Points, in no order, along strands that fork and pass close to each other.
Two points are linked if the straight distance between their rows is under 48.9. Some points are linked to none.
<824>: [ -1 -62  56 -54  13 -15 -23   8   8 -40]
<195>: [ 24  30 -13   0  42  10  10   8   0 -12]
<624>: [-16  52   0  32 -77 -41 -37  31  35  30]
<449>: [ 28   5   6  15  72  24 -10  -1 -13  -8]
<699>: [  5 -70  21 -69   0  -9  12  19  21 -39]
<715>: [-25  62  -9  56 -60 -15 -11 -26  -7  29]
<28>: [ -6  26 -15  39 -39  -3  23 -33 -32  30]
<845>: [-10  43  29  15  22   8 -67  18  13  20]
<208>: [-15  -2  -3  38 -40  12  28 -32 -22  27]
<472>: [-48  -1   2  41 -77  12  16 -34  -6  37]
<120>: [-25 -53   9 -28 -11  16  22  -4   7 -18]
<803>: [ 36  41  -7  -8  66   8  -4  18   8 -23]
<560>: [  4 -11  46 -36  47  10 -50  23  12 -20]
<399>: [ -9 -41  41 -24  52  19 -29  -6  -2 -35]
<452>: [ -1 -72   1 -67   8  -1  32  19  25 -47]
<637>: [  0 -66 -33 -35  -1  11  74  -5  21 -39]
<739>: [ 26  15 -37 -39  20 -15  56  30  28 -36]
<134>: [-12  44 -16  41 -54 -14  14 -37 -23  28]
<455>: [  6  84 -27  33 -23 -26 -19 -24 -19  15]
<681>: [  5 -25 -17  -7  10  16  42  -2   4 -14]
<580>: [ 15 -11 -23  10   1   7  53 -11 -11  -6]
<250>: [-21  69  -2  41 -46 -21 -33  -3  13  28]
<434>: [-25  21  44  18  11  22 -73   1   8  21]
<490>: [-33   1   3  52 -59  15  11 -41 -21  46]
<309>: [-35 -12  28   9 -21  23 -20 -15   0  15]
<411>: [ 31 -16  -1   8  69  27   2  -5 -15 -12]
<140>: [ 14  21   9 -13 -45 -22 -38  42  39  23]
<600>: [-19 -43  21 -40  -7   6  -4  12  13 -20]
<839>: [-13  28  12   9  -1  13 -13   1   7  13]
<284>: [ 17  14 -21  25   0  -5  34 -19 -27   7]
<187>: [ 61  -3 -49   4  63 -22  48  -2 -12 -19]
<373>: [ 51  -8 -37 -14  60   0  49   5  12 -35]
<733>: [ -8 -35  33 -43 -21  -7 -26  19  17  -5]
<156>: [ -7 -72 -13 -56  -3   3  54  14  27 -40]
<429>: [ -3   9  25 -21  -7  -3 -48  27  24  11]
<280>: [ 7 35  5  4 30 12 -7  8  5  1]
<480>: [ 28  18 -20  31  22 -13  25 -15 -38  12]
<146>: [  6 -73  51 -63  -8 -20 -11  12  14 -39]
<310>: [-15  68  23  33  16   7 -62   8  12  24]
<93>: [  5  23  17 -15  40  12 -29  24  16  -4]
<849>: [ 35  41 -52  26  23 -48  13 -15 -62   7]
<347>: [-24 -34   1  29 -36  26  29 -34 -28  24]
<423>: [ 16  51 -15  51   7 -31  -8 -24 -64  34]
<370>: [-30  71  -2  47 -61 -31 -44   8  20  31]
<817>: [ -8  82 -27  50 -47 -25 -22 -32 -17  25]
<658>: [ 46  23 -55  20  51 -51  23  -3 -52  -3]
<84>: [ -6 -69 -27 -20  -9  17  67 -15   9 -26]
<403>: [-41 -17  41   8 -13  22 -44 -13  -3  10]
<149>: [-22 -54 -10 -12 -28  23  51 -16   1 -12]
<623>: [ 20 -50   1  -1  62  29   3 -15 -10 -27]
<221>: [-21 -66  12  14  -2  35  16 -35 -26  -3]
<846>: [ 30  18  -5 -55  37 -10   5  55  34 -25]
<501>: [-38  -7  51  17  -2  22 -65 -17  -3  14]
<524>: [  4  21  -1 -20 -64 -28  -8  40  40  24]
<876>: [ -8 -22  31 -29  32  13 -33  12   7 -21]
<549>: [-26  20  17  21 -16  17 -23  -8   4  24]
<232>: [-11  47  -5   8 -60 -34 -15  30  36  20]
<563>: [-25 -35  25  13  -5  32  -4 -24 -17   5]
<313>: [ 35 -20 -35 -29  59  10  45  14  27 -44]
<365>: [  7  13  25  -7 -33 -14 -66  39  34  28]
<783>: [ -9  -9  28 -31 -12  -2 -34  24  20   3]
<690>: [ -1 -75   1   9  17  28  23 -29 -25 -12]
<819>: [ 21  18  18  14  70  34 -32   3 -10  -7]
<15>: [ -49  -32    3   -6 -110  -16    9    8   25   34]
<300>: [ -8  -4  -6 -31 -26  -4  24  25  29   1]
<214>: [ 22  40 -16  44  12 -17   5 -23 -52  28]
<301>: [ 33  35  -6 -33  64   2   1  43  29 -30]
<129>: [ 33  66 -52  22  10 -46  -7 -17 -66  13]
<773>: [-55 -21   9   5 -89   0   4  -5  18  30]
<473>: [ 26  84 -42  20  -4 -31 -12 -22 -44   8]
<620>: [-56   2   1  27 -90  -2  12 -17  13  35]
<744>: [-23 -64   7  22 -22  31  26 -40 -31  10]
<374>: [ 21 -69  -7  12  50  23  16 -24 -18 -15]
<135>: [  3  -6  -4 -45 -10  -8  22  36  28 -11]
<448>: [  9  13  32 -21  61  20 -47  25  14 -16]
<161>: [ 10 -34  -8 -13  41  24  21  -3   5 -27]
<763>: [ 55  13 -63  10  59 -50  41  -6 -35 -13]
<837>: [ 13  -1  -3 -53  24  -4  11  42  30 -24]

A fork is a point with three links, a tip a point with one. Leave the first point through the second and follow the links. Name the first fork or tip that comes.
<280>, <839> -> <309>
<658>, <763> -> <313>
<399>, <876> -> <280>
<232>, <624> -> <715>
<480>, <284> -> <623>
<161>, <681> -> <423>

A fork is a point with three links. Follow the links from the first point to the second and name the forks in between, in order.
<480>, <449> -> <623>
<817>, <524> -> <715>
<620>, <715> -> <208>
<28>, <690> -> <208> <221>
<839>, <744> -> <309> <221>
<560>, <549> -> <280>
<374>, <309> -> <221>
<623>, <549> -> <221> <309>
<490>, <403> -> <208> <221> <309>
<819>, <563> -> <623> <221>

Follow the links from the first point to the second, and from the first to the third. Name the last point that the two ways share.
<472>, <690>, <715> -> <208>
<715>, <620>, <563> -> <208>
<501>, <623>, <93> -> <309>
<803>, <403>, <560> -> <280>
